Points on a hilly landscape, in no order, each with its height.
From any point a climber takes the steepest step (rise divided by distance) to one of its 4 nearest points. It stops when none of these is higher. Distance is the straight distance between rows; heights are no part of it.
J401 (h 694): [162  91 124 165 144 103 100 131 179  98  95 154 130 177 172 183  73 128
  78 141 194 157 180 147 108 124 128 136 131 186 127 133 144 149 144 126
 144 130  98 157 132 170 124 123 146 137 136 201  98]
J830 (h 367): [ 76 115 170 146 143 158 171 121 115 110 148 163 167 119 175 118 168 107
 185 164  67 133 100 171 151  85 134 169 123 125 136 154 127 100 111  95
 139  97 133 162 133 132 123  71 154 164 130 129 226]
J65 (h 285): [ 84 111 137 163 153 176 167 118  70 150 137 137 151 108 160 117 167 137
 205 157  88 113  74 174 158 108 120 164 132 145 135 144 116 123  88 132
 128 100 130 163 105 121 126  76 154 152 123  93 195]
J352 (h 433): [159 128 114  99 125 133 113 147 119 174 118  92 104 121  89 101 105 124
 134 122 137 117 125  97 102 158 136 111 121  89 138 107 127 142 124 142
 112 133 166  88 118  80 151 177 129 104 146 112  78]
J157 (h 527): [ 94  75 150 124 146 156 173 118  66 105 102 168  84 115  79  81 145 112
 176 117  82 116 144 147  91 115 112 153 117 102 116 120  82 113 203 117
 182 136 100 115  69 163  33  89 203  95 155 115 227]
J579 (h 184): [135 138 132 110 125 138 118 123  90 191 132  55 109 134  71  96  81 152
 173 138 118 117 173 123 112 160 149 134 157  83 143  85 135 123 122 131
  88 113 139 126 138  66 126 151 113 112 130 150 100]
J234 (h 246): [132 126 111 125 152  88  95 140 141 117 124 137 169 137 157 158 158  94
  90 123 132 145 129 131 117 137 123 111 138  88 137 149 144 167 103 126
 139 101 154 102 124 148 158 166 140 159 125 161 166]
J827 (h 601): [100 175 143 119 121 118 196 111  97 118 147 154 103 103  91 117 178 119
 143 131  76 114  77 131 192  76 103 122 107 155  83 147  87 103 123 158
 116 146 156  97 111 140 136 107 122 134 123  54 150]
J789 (h 356): [134 157  76 104  80 161 108 145 191 130 107 134  81 170  99 139 119 149
 127  88 151  95 104  86 117 117 155 132 156 187 142  63 135 121 164 151
  74 161 108 109 167 169 129 128  49  55  75 120  38]
J340 (h 479): [115 143 129 104 123 116 153 130  87 124 144 136 118  81 115 117 147  84
 188 145  93  82  47 144 146 102 116 112 135 129 115 151 113  98  86 152
  75 144 163 111  99  81 117 130  99 116 120  65 138]
J337 (h 360): [164 140  98 123 146 100 112 152 138 150 110 111 128 194 117 136 113 126
  87 145 178 176 206 105 101 142 150 110 136 102 131 130 161 190 131 137
 146 119 104 111 148 123 165 187 123 170 135 162 125]
J840 (h 409): [127 175 172  91  85 119 180  73 136 126 158 111 158  84 127 132 204 110
 112 121  92 116  61 154 192  97 112 142 125 161  93 148 116  95 117 114
  76 142 124 118 139 133 130 125 128 111 138 116 145]
J929 (h 652): [104 147 162 134 128 126 158 134 112 109 153 156  71  84 100  94 148 110
 148 124  76  90  96 110 129  97 120  91  97 135 118 184 113 114 162 142
  84 135 152 112  79 118  97 106 107 112 133  53 106]
J568 (h 662): [123 152 121  90  96 135 138  84 141 164 149 101 197 113 147 149 170 110
 140 141 107 136  46 195 202 116 159 229 138 158 140 133 115 152  82 133
  92 165 105 122 138 114 163  98 139 124 137 164 179]
J986 (h 504): [ 80 135 144 140 151 143 182 147  82 163 147 117  68 112  97 104 120 116
 208 145  89  86  71 137 141 112 101 111 121 137 130 160 116 129 143 152
  87 139 134 144  74  87 115  94 111 130 150  30 145]
J146 (h 392): [127 141 133 105 119 103 137 108 104 126 133 134 157  84 144 118 168  98
 155 144  97  96  55 156 158 113 120 125 128 121 121 149 108 101  85 148
  85 120 160 103 121  98 131 123 123 103 134 105 152]
J454 (h 289): [130 129 124 106 145 123 100 151 105 149 152 116  95  79 100 102 126  96
 149 117 111  84  95 117  87 140 128 100 114  84 142 165 126 112 137 126
  88 127 171  90 120  86 109 165  97  97 127 105  88]
J404 (h 410): [122 135 150  77 131 118 135 107 129 120 175 122 156  46 133 160 161 108
 173 161  93  73  51 164 153  98 144 145 159 105  96 161 131  60  89  94
  63 126 107 126 156  74 110 120 121  90 130 119 163]
J313 (h 82): [147 114 131 146 159  84  68 119 187  81 128 135 131 142 122 177  96 144
  67 142 163 146 186 132  48 117 120  82 144 103 103 184 149 139 184  92
 145 148 125 140 140 154  62 153 128 131 103 187  98]
J111 (h 268): [122 111 147 160 137 164 140 123 126 133 105 138 102 126 169 116 105 140
 132 131 165 150 129 127 149 131 110 135  78 175 114 147 132 157 144 142
 160 123 119 160 105 147 155  91 139 140 165 127 107]
J508 (h 283): [144 127 124 123 160 126 122 142 112 173 127  74 118 137  96 109 100 149
 134 139 129 140 171 110 102 155 148 119 130  73 147 114 149 145 125 127
 110 112 128 115 141  81 127 165 114 123 135 167 107]
J51 (h 233): [163 115  53 156 113 108 100 112 183  77 124 129 169 104 134 126 159 110
  15  56 190 123 172  72  72 120 131  68 177 174 160 127 156 130 124 142
 144 142 117  95 154 149 111 174 116 100  83 118  91]
J693 (h 461): [148 128  63 114  95 163 134 145 135 123 119 129 133 116 126 111 114 125
  93 105 184 129 123  91 134 163 134 121 120 149 152  70 111 152  89 152
 165 147 134 101 119 130 189 170 138  99 138 106  94]
J220 (h 343): [ 93 117 182 123 159 113 152 114 128  67 179 153 177 104 162 123 149 100
 153 150  94  96  91 133 111  98 130 113 140  92 129 179 131  80 129  89
 105 102 132 140 121 131  92 115 116 130 121 137 171]
J528 (h 151): [156 128 140 116 154 111  71 159 139 163 122  92  94 149  83 137  95 167
 120 143 138 154 190 116  81 147 146 107 130  67 123 142 143 108 160 121
 120 137 121 108 179 102 122 160  87 113  97 174  81]
J793 (h 390): [ 72 128 166 135 144 165 149 128  97 185 131  92  76 108 109  99  94 160
 206 165 119  86 106 146 133 139 112 129 123 137 141 148 130 134 167 132
 106 131 111 151  84 115 126 107  98 133 144 118  99]
J598 (h 596): [142 139  96 100  98 140 140 130 112 162 109  95 129 119 107  97 112 116
 124 109 155 140 105 113 129 181 124 118 118 121 148  66 119 158  78 160
 140 138 157 110 108  91 159 180 147 117 152 107  94]
J522 (h 423): [116 152 183 127  80 116 146  83 157 100 150 149 169 115 174 135 192 110
  80 124 112 152  93 158 177  81 118 135 125 154  92 170 109 111 139 124
 115 116 139 137 133 175 143  99 149 150 142 145 184]
J570 (h 434): [ 74  95 176 129 148 148 202 121 100  76 157 169 153 126 152 115 178 102
 184 148  53 130 121 135 117  90 144 172 132  99 128 149 122  71 139  73
 133 111 125 158 132 142  81  76 165 133 141 116 222]
J795 (h 28): [116 146 157 135 188 113 107 136 114 157 125  82 142 167  98 160 106 204
 141 143 142 151 193 123 104 149 147 117 163  70 131 104 148 112 121 102
 138 142  91 146 183 130 128 139  84 158 101 187  96]
J575 (h 214): [147 127 128 113 158  92 103 137 125 115 146 122 145  92 121 123 136 101
 105 128 114 120 130 111  84 129 131  90 129  65 136 166 143 116 119 114
 101 116 160  93 130  96 109 183 109 130 113 137 135]
J346 (h 162): [171 145  81 119 134 105 133 149 142 161 124 104 152 197  79  88 119 111
 106 155 136 172 188  95  80 142 158  86 143  71 128 158 147 145 129  87
 113 131 137 116 145  85 107 215  85 167 125 118 139]
J238 (h 778): [ 99 128 143 144 152 126 181 132 108 117 124 181  31 109  69 132 134 118
 142  86  63 102 116 117 149 108  99 119  91 139 103 143  84 141 203 138
 151 135 126  99  84 142  79  98 177 112 133  40 160]
J868 (h 397): [144 133 102  92 121 123  99 128  61 148 139  92 156  60 131 162 126 122
 190 175  84  97  68 143 153 128 138 175 180  83 106 117 148  87  48 112
 110 128 112 128 144  52 106  97 152 114 117  79 181]
J167 (h 625): [107 106 137 136 121 133 172 102 109  78  98 186  62 110  99 110 149 107
 126  84  76 113 142 140 137 116 104 142  96 148  91 135  66 125 183 146
 187 132 133 118  83 162  65  86 217 111 141  80 199]
J588 (h 537): [107 110 109 165 139 158 197 127 124 123 104 172  62 132 126 131 130 132
 135  99 118 131 160 123 171 124  92 160  76 198 104 126 101 160 168 150
 194 156 135 122 108 153 123  81 181 117 145  63 128]
J362 (h 279): [131 118 164 141 133 121 121 126 139  94 155 155 130 106 150 116 129 102
  92 129 130 114 117 114 107 118 118  94  85 128 120 177 137 116 145 138
 113 109 150 126  93 152 113 132 133 136 134 125 126]
J854 (h 108): [158  95  94 179  99 135 151 118 189  53 118 146 150 133 168 153 100 118
  37  90 160 143 172 114 113 107 107 116 118 211 151 159 141 140 163 133
 117 148 136 168 133 174  82 121 130 107 114 151  65]
J858 (h 232): [117 149 114 126 111 160 167 151 130 151 118 131  84 140 124 130 110 155
 147 121 171 106 119  99 155 143 125 134 104 219 130 104 110 163 158 158
 140 161 112 136 111 135 164  92 111 105 138  80  67]
J700 (h 227): [155 125 127 123 121 141 104 145 151 112 128 143 101 108 130 137 101 126
 101 121 177 122 138 110 122 131 130 128  91 184 130 142 127 139 152 154
 136 136 128 123 124 134 128 139 107 109 136 133  57]
J961 (h 321): [ 86 113 143 161 131 164 168 106 131 136 112 156 151 149 165 105 179 116
 168 130  69 169 111 185 170  88 120 196 106 142 126 150 122 130 111 142
 156 113 146 150 135 164 155  65 180 169 150 128 227]
J609 (h 372): [143 155 108  90  76 135  98 104 110 179 100  91 106 145  95 117  77 182
 133  98 157 104 164 141 144 173 152 146 135 156 133  41 113 147 122 191
 131 109 105 128 145 108 177 126 121  90 117 144  70]
J142 (h 111): [108 130  98 136 116 145 191 134 167  96 118 157  72 151 138 151 108 132
 113 101 125 136 166  99 167 104 106 157 112 234 136 106 125 137 193 134
 123 177 139 131 130 166  99  79 123  84 115 104  59]
J317 (h 193): [138 111 117 156 121 161 159 131 144  93 122 169 118 137 175 138 116 109
  95 121 171 138 136  98 148 117 105 144  81 205 125 150 130 146 138 149
 161 125 136 141 117 169 140 100 135 128 142 111 104]
J82 (h 298): [102 106 142 155 192 153 120 122 104 148 137 123 161 113 178 131 133 139
 165 148 128 109  99 148 115 165 127 142 142 102 168 128 151 159  96 100
 131 108 126 146 111 123 131 115 140 166 143 162 152]
J403 (h 138): [114 107  96 141 225 105 127 161 113 130 162 103 199 164 131 177 150 120
 158 129 125 134 158 115 117 176 149 121 180  68 165 120 189 176  87  73
 140 140  99 165 148 132 126 136 126 191 112 127 150]
J747 (h 207): [ 84 105 185 162 185 159 140 111 108 144 137 116 130 129 135 128 100 185
 192 153 123 126 110 160 106 144 122 139 137 115 162 116 132 107 138  70
 146 129  90 159 122 140 100 110  95 153 147 187 102]
J548 (h 89): [115 107 174 151 151  98  53 146 164  97  95 130 105 167 128 177  74 189
 136 138 146 156 170 132  89 122 121 109 159  91 111 115 117  76 156  96
 162 141  94 153 171 163 119 117 110 134  96 205  95]
J590 (h 219): [100  98 162 159 170  87 108 134 160  50 165 164 176 149 141 136 123 142
 117 125 125 129 139 129  63 123 107 103 136  62 121 179 148 124 164  60
 139 150 124 151 103 172  41 131 125 142 131 172 138]
J366 (h 300): [155 130  77 105 114 123 136 138  77 172 134  77 148 112 111 106 103 105
 162 145  82 124 135  96 116 159 129 133 156  81 154 105 147 118  66 123
  94 123 174 119 142  34 111 171 143 117 132  97 139]
J414 (h 327): [169 108  78 129 130 133 122 143 164  99 107 135 134 135 148 154 118 119
  59  88 201 137 153  93 111 133 138 123 130 178 165 104 134 164 126 151
 154 146 118 114 136 140 148 174 114  96 122 152  62]
J224 (h 210): [130 160  76 132 108 166 158 156 161 111 139 155  86 123 120 130 131 135
 122 101 167  98 121  69 140 121 116 124 121 218 136  96 131 146 164 133
  98 194 126 120 117 149 141 108  82  89 107  79  57]
J537 (h 197): [117  98 169 175 138 128 124 143 147  58 146 169 149 142 166 121 116 127
 101 148 125 146 143 119 108 114 115 120  89 111 121 186 141 125 162  91
 143 110 132 167  89 174  87 104 165 164 155 165 167]
J419 (h 270): [136 108 165 124 100 135  74 145 170 104 112 132  44 131 128 141  72 146
 156 156 132 122 140 131 113 101 116 112 117 141 115 156 128  58 198 116
 111 120 116 153 156 143 102  85 102  85  97 157  68]
J707 (h 506): [130 173 152 128  77 130 144  96 132  94 148 148 161  87 133 128 204 123
  61 103 118 128  96 111 181  96 112 105 126 182  85 121 111  91 112 140
 127 146 122 111 131 172 150 117 123 129 124  89 124]
J954 (h 389): [180 132  67 109  90 121 133 142 124 170 103  89 127 191 103 124  91 151
  87 104 183 163 216 107 135 149 172 130 139 137 148  68 136 166 105 169
 145 110 104 121 157  95 173 173 122 134 148 154  98]
J777 (h 619): [166 161  91 105  33 138 107 143 125 194 116  95 102 197  72  91  78 167
 100 111 144 155 207 100 130 167 185 135 134 125 137  58 124 114 136 165
 121 123 116 127 159  72 150 170 122 118 139 117  90]
J996 (h 112): [144 152 135 114 105 119  71 137  92 188 115  84 106 154  88 119  80 197
 130 134 131 127 213 119 120 143 158 122 146  81 128  80 130 122 133 150
 113  85 125 136 180 117 155 146  89 121 101 163  94]
J251 (h 491): [120 145 143 124 107 121 109 115 137 136 121 124 190 137 174 139 174  98
 113 133 119 147  44 180 181 116 138 181 122 129 147 126 111 150  66 150
 112 115 141 127 127 143 184 113 144 159 119 159 192]
J201 (h 482): [ 93  95 169 129 152 150 207 138  71  88 147 171 123 121 116  91 143 104
 193 150  43 112 146 121 106  91 122 144 121  92 136 155 120  76 188  82
 153 124 117 136  80 136  32  88 157 112 150  96 190]
J472 (h 281): [115 116 154 161 151 138 119 136 132 119 122 150 150 142 179 129 137 109
 118 139 147 148 108 143 128 129 122 126 101 126 141 146 134 171 102 141
 143  97 146 141  99 161 162 114 161 180 149 162 160]
J464 (h 328): [140 151  84 157  93 154 140 125 142  75 154 177 148  72 135 111 167 109
  75 101 166 111 112  66 147 119 124  91 132 190 125  87 115 113 107 132
 126 165 130 109 124 184 156 125 104 118 104  67  98]
J625 (h 22): [159 153 107 125  74 133 128 121 140 195 132  64 136 214  70  67  64 142
 139 158 134 156 197 107  93 167 176 113 153  96 159 106 129 101 118 107
  75 120 119 137 149  28 100 190  88 156 133 127 134]
J780 (h 366): [111 129 156 151 112 131 154 116 130  84 137 169 132 116 159 111 163 109
 104 122 112 135 112 117 153 100 112 117  81 152 104 166 118 120 126 143
 145  99 158 127 104 162 129 102 157 141 138 102 159]
J194 (h 464): [110 147 155 124 123 131 178 110 112 102 134 174 128 120 125 110 184 124
 127 126  94 140 101 138 185  92  94 137  90 171  84 143  96 120 126 144
 148 125 160 114 114 167 145 106 157 140 139  71 159]
J829 (h 378): [151 101 139 132 110 118  81 144 180 105 106 129  86 156 150 166  76 131
 118 130 155 132 152 136 107 107 118 125 114 176 122 139 131  81 173 136
 116 118 114 155 156 150 107 106 102 103 104 180  76]
J722 (h 391): [110 116 126 126 173 121 113 142 106 121 143 123 178  92 162 154 143  97
 163 151 111  95  83 140 126 142 128 127 135  89 148 130 149 123  66 111
 107 107 145 130 127  99 138 126 125 134 117 137 170]
J151 (h 278): [ 95 118 160 165 151 179 147  94 103 160 117 107 114 112 146 100  93 165
 159 150 160 130 129 168 136 157 125 151 103 152 136 127 129 172 126 135
 144 104 108 165  91 144 158 108 140 157 161 164 120]
J59 (h 435): [174 104 115 143 138 114 112 130 159 148  99 112 131 173 168 169  91 150
  83 117 199 145 175 146 116 144 151 146 129 163 150 105 138 183 120 158
 164 104  90 130 139 139 172 144 133 141 135 204  96]
J720 (h 546): [170 113  90 145 147  94  90 149 167 125 105 139 153 168 154 176 124  99
  55 116 197 168 178 121  96 136 132 120 143 133 132 136 163 204 121 132
 178 112 115 129 121 154 171 169 157 165 139 182 127]
J811 (h 645): [ 98 133 174 112  82 136 175  70 164 103 124 144 140 131 132 116 201 120
 106  89  66 160 142 176 166  83 118 175 136 124  77 166  82 120 153 108
 140 118 142 140 142 176 122  81 222 130 156 165 232]
J592 (h 386): [110 129 140 132 132 139 147 134  94 148 129 107 116 101 138  97 130 109
 171 146 134 103  76 129 129 134 110 123  99 134 142 145 118 132 108 157
 125 120 154 125  84  96 142 134 120 129 153  80 118]
J163 (h 191): [163 137  70 114 106 102 119 141 119 142 116 118 169 148 130 122 153 102
  65 115 147 182 139 116 141 144 128 116 137 103 144  80 141 173  68 145
 168 102 145 112 137 130 180 200 143 153 139 123 154]
J481 (h 301): [129 114 157 141 172 130 105 116 138 154 111 118 119 143 157 147  89 176
 125 137 180 135 167 152 125 152 137 150 126 122 136 104 144 170 127 130
 152  98  83 150 125 149 158 128 136 175 140 209 106]
J72 (h 291): [133 144 139  96 109 130  72 135 124 180  96  94  81 129 112 128  88 173
 153 136 154  95 141 141 126 153 138 138 125 152 118  93 119 134 152 170
 117 116 113 128 154 110 157 124  99  98 125 152  66]
J465 (h 329): [164 137  78  99 107 112 130 130  96 172 117  86 152 128 114  98 118  89
 125 124 102 164 131 112 133 160 134 133 150  86 158  86 135 129  53 131
 104 121 176 110 132  58 135 181 145 124 142  98 152]
J599 (h 455): [ 86  86 157 163 144 166 183 121  80 136 109 162  74 128 115  85 109 137
 172 144 108 152 184 137 128 110 106 162  94 132 115 141 111 127 200 106
 171 133  98 144  98 152  81  75 171 136 173 123 168]
J89 (h 154): [121 101 156 156 191 111  91 132 168  89 135 140 129 146 148 152  87 146
 106 147 167 150 139 134  83 129 107 108 124  97 131 160 136 137 162  84
 144 146 116 143 124 163  91 139 126 150 138 199 117]
J476 (h 213): [147 133 132  99  97 136  63 149 168 163 120 128  28 129  98 127 117 152
 158 122 129  89  96 112 104 115 126 115 128 140  85 146 136  99 195 142
  76 135 111 115 157 127 118 106  81  69 106 109  44]
J825 (h 381): [176 113  68 147 116  96 101 127 170  73 123 155 155 141 156 160 137 101
  14  89 195 144 170 121  93 124 124  96 148 163 133 145 164 177 128 138
 170 117 121 125 130 165 140 170 143 125 113 162 109]
J364 (h 538): [142 153  81  95  66 152  99 136 155 162  95 111  83 150  84 116 103 153
 129  86 162  98 137  90 128 164 173 147 140 162 131  45 111 129 147 155
 119 154 111  96 152 111 155 146 103  66 110 110  48]
J106 (h 509): [166 141 100  60 114  88  91 120 108 145 147  89 174  66 121 178 127 111
 143 151  78 124  87 149 169 118 168 180 170  85 100 118 158 111  77  89
  89 149 101 103 173  58 132 124 147 108 121 126 202]
J963 (h 245): [167 111 105 156  99 117 105 129 149  64 146 153 158  97 154 138 147 100
  43  81 174 116 135  96 111 120 122  86 117 180 127 143 142 124 130 139
 146 132 132 115 131 158 129 148 122 126 110 105 101]
J74 (h 260): [115 183  95 117  99 146 152 129 104 149 121 139 133 111 103 104 139 124
 140 145 131 117  53 121 164 137 102 106 109 160 115  70  91 150  81 165
 149 178 156 110  86 133 172 120 129 124 127  56 127]
J678 (h 67): [129 122 133 137 203  83  80 145 148 113 124 114 133 180 115 166 111 166
 105 163 154 179 202 109  83 137 126 107 149  72 108 157 168 148 168 101
 149 144 100 128 161 146 111 169 118 156 109 194 105]
J86 (h 492): [104  92 134 146 120 160 179 107 108  92 104 187  95 128 143  94 161 111
 143 108  86 153 146 150 140 107 100 168 101 139  95 145  95 137 156 144
 201 117 149 119 101 175  98  71 217 127 165 112 215]
J50 (h 150): [113  94 186 139 159 123  91 133 162  76 135 137 116 155 126 147  77 175
 144 148 143 151 134 138  85 119 105 106 133  78 123 145 134  70 182  52
 145 154  95 163 134 162  81 116 115 114 123 191  90]
J926 (h 192): [150 139 124 119 115 119 115 123 122  98 149 141 136  77 122  93 156 107
  85  95 126 113  91 115 114 130 119  80 118 120 109 149 116 119 104 147
 118 125 170 100 108 124 132 166 105 124 119 103  98]
J708 (h 83): [200 132  71 113 115 108 101 117 144 132 138 120 146 123  72  93 149 112
  31  90 138 169 202  83  69 122 160  56 142 117 117 163 151 139 159 110
 141 120 121  87 167 105 100 198 109 138  97 100 120]
J577 (h 292): [173 130  64 106  98 122 126 153 128 164 125 107 130 146  78  95 111 116
  85 109 157 178 168  82 108 154 148 116 130  96 140 100 134 148 107 136
 135 129 157  98 147  71 156 201 125 137 148 108 109]
J496 (h 436): [123 151 111 105 112 140 132 126 106 178 111  73  85 120  87  87  88 146
 168 111 149  92 105 120 128 171 141 121 122 143 131  89 115 156 131 162
 122 138 129 118  97  87 154 143 130 103 142  92  74]
J638 (h 536): [119 139 139 100 145 138 110 119 105 134 147 125 175  76 163 173 161 126
 191 179  95 108  57 181 171 111 164 189 154 108 122 133 137 100  70 108
 108 129  98 146 141  91 136  80 143 127 122 125 198]
J436 (h 226): [ 92  93 154 157 206 129 124 147 124 123 132 139 171 154 167 156 116 148
 156 141 130 124 127 137 104 157 129 130 140  87 171 129 156 150 122  78
 146 136 104 149 111 145 102 131 125 171 141 181 132]
J92 (h 58): [127 152 103 128 200 105 131 145 137 150 146  83 194 218 109 149 148 122
 167 149 160 148 196 108 110 167 143 111 202  70 153 126 187 162 115  92
 119 151  83 176 154 135 114 151  78 195 129 143 127]
J669 (h 293): [159 127 121 108 116 134  97 146 150 149 124 113  72 112  99 126 109 134
 115 112 153 108 129 100 109 146 127 127  94 133 129 135 128 124 161 149
 107 141 136  94 132 113 142 142 102  86 123 121  49]
J21 (h 333): [118 149 202 111 104 106 175  79 155 109 173 115 152  90 140 133 201 106
 107 121  77 125  91 142 161  84 108 111 151 143  86 193 115  88 146  97
  69 117 119 144 144 132 110 111 147 121 144 127 161]
J711 (h 361): [111 139 131 147 124 145 159 141 106 130 117 149 113 114 135 108 137 117
 144 134 143 130  87 121 164 126  99 126  75 168 116 139 115 149 120 170
 147 130 155 125  99 137 155 107 135 133 145  75 115]
J130 (h 384): [107 142 156 137 111 145 151 124 114 136 127 144 170 128 166 110 169 102
 137 146 116 141  70 166 176 108 101 152 102 138 120 149 109 135  91 158
 131 107 154 127 115 145 168 107 137 160 138 111 171]
J576 (h 380): [ 92 119 180 126 148 125 169 128 122  71 177 166 166 102 150 131 156 106
 164 155  75  95  91 138 134  95 145 140 138  96 127 178 132  68 126  81
 108 105 117 160 129 123  97  88 130 135 122 120 191]
J670 (h 171): [175 128  89 113 109  93  95 130 130 110 137 130 152 116 110 119 160  98
  54  80 147 152 135 109 111 137 130  81 128  96 126 130 138 135 105 140
 146 113 150  84 135 120 145 203 122 138 131 119 142]
J19 (h 316): [101 113 125 124 181  92 105 143 131 108 150 143 185 124 156 166 168  99
 136 136 101 111 110 137 116 137 136 119 151  65 146 156 156 129  98  96
 116 113 138 119 128 129 134 154 127 153  98 161 187]
J292 (h 194): [111 119 174 153 155 142 110 143 135 122 127 134  98 116 139 118  88 146
 153 162 144 132 120 126 103 127 111 122 107 114 138 157 125 105 162 105
 130 123 118 139 100 136 104 123  94 121 141 155 100]
J250 (h 505): [124 174 147  89  86 130 157  80 167 137 157 104 197 102 133 142 202 111
  85 113 120 130  48 165 197 110 133 175 126 161 129 148 115 133 111 111
  84 159 120 112 133 139 158 134 127 125 138 147 158]
J519 (h 201): [175 112  86 106 104 133  82 137 176 130 121 129 102 110  88 131 120 125
  70  85 174 130 145  98  91 138 147 115 131 159 140 121 129 129 160 141
 121 157 122 101 173 129 129 158  83  72 106 133  53]
J778 (h 315): [ 94 122 164 139 163 112 128 141 143  84 168 166 193 140 187 159 162 112
 157 140  91 118  80 149 126 115 140 137 158  92 153 160 139  99 103  77
 112 111 118 157 136 143 129  92 146 156 116 161 223]
J206 (h 220): [136  84 138 166 100 130 150 119 144 103  74 145  83 170 183 148  70 132
 132 133 137 155 202 157 159  90 106 163 105 205 117 119 116 113 169 129
 134 132 112 158 139 163 114  54 131 101 131 168 104]
J329 (h 188): [119  82 167 155  94 120  61 169 156  60 105 138  67 162 147 149  60 160
 171 146 118 128 157 124  99 108 125  96 139 116 125 124 131  25 176  88
 150 108 110 171 166 157  97  68  97 117  72 149 106]
J892 (h 387): [126 155 117 100 101 128 123 109 110 154 114 110 175 119 142 124 161 106
 134 138 110 135  51 169 172 129 113 157 129 126 137  94 106 137  47 159
 119 126 155 110 114 111 158 140 129 134 136 121 151]
J468 (h 90): [111 112 170 146 136 124  43 131 130 136 108 114  84 133 138 144  77 188
 158 142 129 112 156 141 111 138 139 105 143  95 131  92 118  75 146 115
 145  91 117 150 175 152 134 100  85 130  73 166  87]
J873 (h 313): [125 164 107 120 107 142 146 155 123 141 129 130  64 118  91 109 121 128
 142 119 142  93  81  97 141 137 122 102  98 178 122 107 118 154 155 150
 126 164 136 122  81 105 155 112 107 105 137  54  77]
J210 (h 402): [100 165 149 139 115 122 191  98 134  80 132 187  86  85  98 145 201 136
  97 104  76 111 124 121 170  90 102 131 108 185  65 118  80 112 138 144
 170 162 129  95 117 169 113  92 165 121 110  55 155]
J349 (h 255): [168 153  65  93  99  78 127 134 119 146 124 109 181 151 121 124 159  92
 103 126  90 175 128 124 147 138 123 142 169  78 137  99 146 134  61 125
 108 117 162 107 161  87 139 193 119 149 130 118 190]
J245 (h 237): [154 140 118 110 146 124 103 141 117 184 114  83 113 147 111 130  89 166
 115 135 155 157 196 118 106 150 150 131 131  95 130 104 137 144 115 153
 122 109 110 116 150  95 163 172 112 150 129 179 105]
J978 (h 440): [135 146  92  91 100 126 134 111  84 180 103 102 150  99 123 100 132 102
 155 133 102 112  72 134 147 154 106 127 144 108 146  74 111 120  49 160
 116 146 178  96 109  82 130 157 146 103 144  84 130]
J893 (h 274): [ 89  88 171 144 187 102 144 143 142  65 169 170 196 155 159 157 134 131
 158 122 108 107  94 130  83 144 131 130 134  77 164 147 155 106 136  52
 139 139 114 162 110 139  64 118 115 161 138 156 153]
J263 (h 282): [ 89 144 121 151 129 161 191 112  80 176 119 119 142 136 124 117 172 144
 161 148  93 135  81 171 199 119  90 146  94 174 101 124  91 157  95 180
 155 130 154 126 100 144 156  91 165 155 128  52 169]
J569 (h 294): [111 125 102 126 135 148 144 100  49 187 140  76 109  60 101 122 103 114
 220 151 115  53  59 142 121 160 118 128 171 124 147 109 136 133  78 146
  94 141 143 134 100  50 113 105 152 102 129  64 148]
J343 (h 91): [132 143 140 107 102 128  77 137 109 206 113  69  98 165  62 101  82 171
 150 141 113 122 201 121 118 149 167 127 146  74 123  81 130 103 150 141
  86 107 131 118 176  81 135 144  92 114  98 141  87]
J622 (h 388): [133 119 113 159 184 110 102 142 157 158 107 122 152 167 165 166 124 114
 104 139 165 166 165 137 107 155 134 127 148  90 138 120 157 223 119 131
 159  96 101 138 114 169 174 158 168 201 137 202 160]
J218 (h 256): [156 141 102 125  88 130  70 102 109 165  85 124 113 153 154 151  85 174
 115 106 160 103 181 168 147 147 159 133 146 153 155  53 112 146 122 185
 145  77 125 156 175 148 176 103  94  96  87 150  83]

Call two points neighbours if one is among the 4 nearest of the other. Go from one point of each pair to the other, from neighbour to neighbour, staying as high as possible. Name the lowest point that can't be avoided.
J401, J238: J337
J568, J707: J522
J811, J598: J892
J777, J811: J609
J238, J811: J86
J707, J929: J194
